Points on a hilly landscape, in no order, each with its height.
A climber steps from a point to the highest of its 2 nearest points, and stops where none of them is higher. Distance is the straight distance between rows; heights are no part of it.
(904): [114 120 108 135 109 106  96 160 170 140 126  82 160 142 118 129 154 135
 168  56 149 121 112 126 171]  h=94
(893): [132 119 122  78 112 123 153  89 154 129 170 156 120 110  90 135 132 146
 123  74 113 120 119 124  50]  h=93
(266): [157 148 140 127 153 100 175 196 143 167  90 156  45 121 105 183 116 179
 135 121 161 117 120 126  73]  h=488
(735): [135 116 184 134 164 132 202  96 101 197 119 139 152 137 154 130 136 185
  95 134 129 117 164  99 124]  h=360
(509): [103 118 140 159 145 108 142 123  95 160 104  92 136 120 141 144  61 141
  76 199 172 144  85 127 117]  h=666
(979): [129 112 119 124 109 113 103 204 182 145 137 133 148 133 131 173 156 154
 157  84 153 114 122 157 209]  h=116
(218): [160 122 148  80  40 145 119 107 101 137 123 187  94 136 143 131  84 114
 143 137 109 174  94 136  95]  h=410
(578): [ 83 142 102 166 151 109  80 109 104 112 134  45 152 112 148 102 120 102
 131 134 104 124 173 148 178]  h=432
(666): [148 118  96  92 158 116 129 150 165  75 176  83 192 136 111  76 120  60
 112 140 145 122 136 112 106]  h=585
(627): [154 148 177 135 170 117 191 101 125 190 109 145 118 154 139 151 133 159
 121 133 121 129 141 102  92]  h=404
(79): [125  86 130  99  98 124 120 141 142 153 175 171 119 124 129  78  80 156
  96 175 147  74 114 171 124]  h=517
(557): [116 145 138 123 124 161 141 141 146 108 119 158 136 125 131 196 157 165
 130 116 141 148 113 119 166]  h=369
(434): [148 161 161 135 147 114 118 144  84 135 112  96 139 107 156 150 108 125
 113 170 114 179  72 148 172]  h=543
(615): [145 110 145 113  80 164 121  62  96 140 144 123  97 122 150  50 117  99
 135 118 103 144 162 109 110]  h=333
(544): [ 87 148 104 132 153 126  64 126  94 109 140  36 118 134 165 103 144 107
 131 138  90 145 169 155 133]  h=399
(467): [120 171 122  89 129 146 105 149 148  63 150  95 177 141 124 167 144  95
 109 185  96 142 123 112 149]  h=315
(301): [130 113 168 121 113 147 165 116  73 159 117 152 167 156 109  76 105 144
  95 177 160 149 127 105 117]  h=554
(943): [135  53 130 110  27 179 116 118 104 109 159 183 155 124 150 107 138 161
 109 122 149 152 183 169 143]  h=214
(778): [152 156 145 111 215  71 152 134 142 148 141  80 158  97 173 130 106  99
 116 124 148 134 108 124 156]  h=284
(857): [163 116 135 102  74 147 110 122 128 145 132 182  89 156 174 120  88 117
 150 158 108 139  94 148 133]  h=439
(101): [133 107 144 169 103  81 173  95 112 178  77 118 163 142 117 153  64 143
 109 128 150 143 117 115  62]  h=233
(159): [113 136 125  79 181  78 152 147 166 115 151  75 184  86 144 128 111  92
 125 125 158 129  71  89 167]  h=353
(314): [125 169 165 114 142 130 163 148 148 124 101 132 125 119 117 217 142 162
 135 112 161 157  90  92 131]  h=401
(441): [119  72 138 117  49 159 103 128  95  93 166 182 113  93 109  73 123 148
  85 164 154 123 168 168 116]  h=305
(744): [ 97 140 116  89 232 146 148 126 154 135 152  85 113 129 149 154 154 143
 132 125 148 109  95  84 121]  h=231
(401): [164 138 142 129 163  69 142  93 107 167 136 104 126 105 118  82 106 108
 106  81 135 121 129 152  95]  h=228
(420): [183 145 150 122 129 122 171 185 129 167  85 175  22 135 139 149 108 150
 164 115 148 122 144 117  78]  h=537
(782): [104 118  94 156 129 166 141 113 176 101 118 113 185 121 151 161 133 102
 142 171 142 105  67 105 172]  h=486
(795): [123 114 104 152 173 154 142 158 172 113 109 114 102 148 168 199 152 140
 184 144 147 117  73 106 126]  h=372
(527): [146 154 132  67 151 104 132  95 108 107 174 135 110 100 114  81 115  97
  71 148 108 123 144 144  86]  h=734
(115): [106 117  96 150 123 140 121 116 166  96 131  84 206 122 114 125 132  94
 129 136 124 112 126 102 170]  h=572
(311): [123 164 127  95 113 153  94 156 153  87 129 137 145 145 134 199 156 137
 116 140 113 160  85 124 155]  h=345
(67): [143 159 119 111 147 121 135 125 145 136 135 169  61 126  91 102 152 113
 167  49  89 119 157  99  99]  h=501
(438): [102 142 117  90 161  84 130 128 145 171 135 160 124 143 105 144 109 168
 116 116 126 114  77 115 121]  h=153
(87): [157 113 124 211 110 161 157 161 145 129  75 170 111 131 110 142 170 153
 179  80 148 108 197 137 161]  h=8
(754): [121 116 106 181  95 116  86 149 129  71 141  83 183  85  88  81 110  83
 111 147 152 112 150 163 147]  h=551
(195): [140 143 101  92 149 137 119 107 141  90 164 110 151 126 100  67 125  76
 105 147 101 115 165 134  90]  h=662
(334): [121 125 132 153 157  86 173 107 128 166  97  92 158 118 122 162  96 140
 127 102 169 129  79 104 105]  h=277
(827): [124 137  91 155 127 111 116 102 142  72 118 110 199 137  94 142 129  59
 131 115  88 103 167 131 129]  h=647
(294): [146 108 119 130  89 141 119 121 138  99 144 127 148 127 114 121 122 121
 117 159 153 120  89 150 100]  h=456
(678): [ 72 121 105 155 124 198 104 122 122 111 121 159 141 165 168 161 139 137
 131 177  83 139 167 147 196]  h=433
(52): [143 177 149  92 160 116 126  78  85 109 137 144 109 104 118 109 145 116
  85 114 114 160 145 140 102]  h=663
(452): [149 166 158  94 137 121 119  88  86 142 122 143  73 126 136 122 130 123
 124 118 106 170 116 123  87]  h=618
(276): [145 137 145 132 103 141  90 156 112 127 140 132 129 137 175 140 133 136
 131 166  94 186 104 180 188]  h=495
(267): [120 151 139 125 108 130 118  93 113 116 119 180  94 131 103  99 156  87
 151  72  62 136 185  89 133]  h=542
(203): [154 117 159  77  45 145 139  94 117 141 142 179  81 109 130 123  82 117
 124 103 107 158 116  84  82]  h=374
(748): [124 163 119 161 143 104 124 120 106  95  93 140 113 127 108 138 151  69
 165  69  60 102 220 120 125]  h=582
(193): [146 110 171 134 138 109 193 111  97 172 128 131 184 124 135 112  95 149
  64 193 145 114 155 112 107]  h=429
(608): [146 156 142 132 200  64 142 129 113 151 133 113 125  95 140 118 131 103
 121  94 135 117 111 146 141]  h=253
(676): [ 87 144 128 116 205 157 136  96 140 121 149  75 112 110 156 129 161 141
 113 137 137 119 132 111 138]  h=257
(110): [154 157 156 121 125 146 133 147  98 157  90 164  36 140 144 140 142 153
 159 112 118 167 140 131  98]  h=579
(210): [149  94 146 158 111 133 137 153 105 135 136 130 144 113  90  87  88 118
 118 180 185 104  97 154 102]  h=545
(942): [ 99 147 112 151 123 141  69 200 128 104 105 112  89 135 131 165 147 138
 158 119  97 137 168 162 164]  h=393
(691): [165 170 112 151 141 117 113 211 118 119  72 159  58 145 102 111 153 121
 171 130 109 140 110 121 155]  h=350
(12): [123 129 129  81 139  80 161  94 132 172 148 166 116 118  90 126  99 148
 108  91 112 104 118 107  67]  h=122
(350): [118 157  92 144 122  95 105  91 122  77 119 123 136 126 110 144 130  82
 146  84  60  87 189 122 106]  h=610
(752): [110 158 108 149 215 139 116 173 132 120 106 109  59 150 132 123 186 118
 170 115 120 114 113 103 138]  h=437
(907): [139 117 134 136  93  63 124  87  97 173  93 138 105 117 124 133  71 133
 132  96 134 132  89 141  70]  h=201
(865): [ 78 132  88 164 127 116  81 139 100  80 139  46 183 114 119 104  96  60
 116 164 117 110 178 146 150]  h=477
(599): [147  85 159 110  76 128 130 118 112 139 167 188 104  86 120  51  95 138
  80 167 134  95 144 143  98]  h=405
(272): [138 112 151 173  99 130 118 172 118 105 161 126 172  89  78  63 111 110
  87 180 168 105 130 169 149]  h=711
(930): [ 93 112 123 154 126 204 134  81 101 112 127 150 155 164 145 112 156 153
 112 175 120 141 150 128 163]  h=476
(561): [129 106 112 151 174 119 150 119 158 142 104  89 129 129 150 188 128 122
 156 136 162 118  36 100  97]  h=329
(440): [150 130 127 184 123 139 155 130 153 134 111 150 125 126  79 140 179 158
 173  35 126 106 164 120 113]  h=26
(526): [164 116 121 109  69 136 156  91 170 112 157 176 143 120  87 146 154 140
 138  83 100 112 126 117  81]  h=66
(672): [114  86 109 109 126  94 117 138 131 189 150 142 128 150 137 111  65 159
  85 182 141  84  86 158 128]  h=636
(328): [137  96 168  76  61 158 137  81  89 141 156 170  87  97 144  79 109 125
 112  90 128 154 152  89 106]  h=325
(793): [119  74 125 122  62 148 112 117 136 105 143 173 166 119 128 157 149 173
 117 101 160 159 171 171 164]  h=162
(322): [110 149 134 155 178 183 135 106 153 127 143 111 112 128 173 153 170 151
 115 158 115 104 174 127 174]  h=281
(887): [152 140 127 140  78 135 125 125 161  95 116 155 128 136  95 172 167 134
 168  56 102 125 152 130  98]  h=42
(230): [125 153  92 122 158 115  95 166 146 117 116 132  60 154 116 115 159 105
 177  81  93 117 150 114 102]  h=470
(541): [155 113 125 135 105  67 126  96 115 167 133 126 116 112 115  80  98 113
 123  87 136 116  87 152 102]  h=206
(427): [147 119 109  94 147 101 150 158 164 105 156  75 201 114 107 123 107  74
 124 156 174 115  67  93 136]  h=457
(400): [130 109 163 158 153 162 149  93 122 161 128 121 135 123 164 120 155 176
 125 125 158 110 152 134 160]  h=311
(104): [126 171  94 154 175 143 133 217 125 100  66 103  68 134  98 108 176 127
 155 112 146 144 130 110 164]  h=394
(785): [138 128 116 133 128 145  89  90 106 131 139  86  97 152 170  64 138  97
 156 135  94 144 157 140 116]  h=367
(639): [145 171 167 138 174 102 172 154 128 157  92 141  88 121 116 188 131 168
 117 121 143 129 142 116 105]  h=444
(474): [123  98  82 126  79 136  73 130 143  95 142 120 136 143 140 150 119 133
 144 140 125 130 100 173 117]  h=409
(45): [108 125 111  77 169 115 148 125 166 151 156 116 151 158 113 140 129 138
 106 146 138 103  73  97 113]  h=187
(144): [122 102 122 126  89 154 100 152 171 127 131 141 159 158 138 175 143 169
 162  87 166 134 170 164 194]  h=134
(603): [ 72 161 120 147 132 171  93 163 129 109 102 121 131 159 149 178 160 137
 156 138  85 154 158 131 198]  h=412
(705): [138  98 170 146 117 170 155 111  64 118 124 152 174 141 103  50 145 120
  86 180 155 152 162 109 139]  h=703
(2): [141 132 137 124 101 143  93 148 124 131 134 173  90 135 167 138 134 135
 149 150  81 146 124 177 157]  h=466
(336): [ 88  80 107 142 140 104 135 133 118 169 106 111 135 150 136 132  67 162
 103 181 178 113  87 140  98]  h=802
(689): [123  83 136 159 108 192 156  83  94 110 131 152 154 144 120  69 163 127
 101 172 119 118 165 114 120]  h=559
(270): [ 98 144 149 138 144  92 121 120  90 151  94  72 132  98 153 149  75 137
 101 179 154 174  58 132 153]  h=594
(106): [143 114 112 128  94 101 119 119 168 144 152  99 184 146  99 101 150 121
 151  54 146 124 141 137 141]  h=73
(446): [ 84 123  92 144 154 163 131 162 195  92 110 118 133 139 158 194 164 127
 172 148 121  99  85  77 171]  h=414
(370): [ 84 124  82 119 100 118  35 162 123  97 129  91 111 157 144 146 155 142
 157 109 101 142 120 144 135]  h=376

Call two points neighbours if one is among the 2 nearest of the other. Go from one point of each pair to the other, from neighbour to neighbour, staying as high as possible. Name the lowest point that can't be avoided.
(272) and (827) -> (467)
(272) and (705) -> (370)
(336) and (272) -> (328)
(527) and (705) -> (735)

Two climbers start at each pair of points below. Name the first point that both come to, or write never.
(328) and (793) -> (336)
(778) and (639) -> (527)
(311) and (942) -> never
(627) and (401) -> (527)
(603) and (752) -> never
(144) and (276) -> (336)

For each start below, name the point where the climber stops.
(104) -> (827)
(904) -> (336)
(541) -> (527)
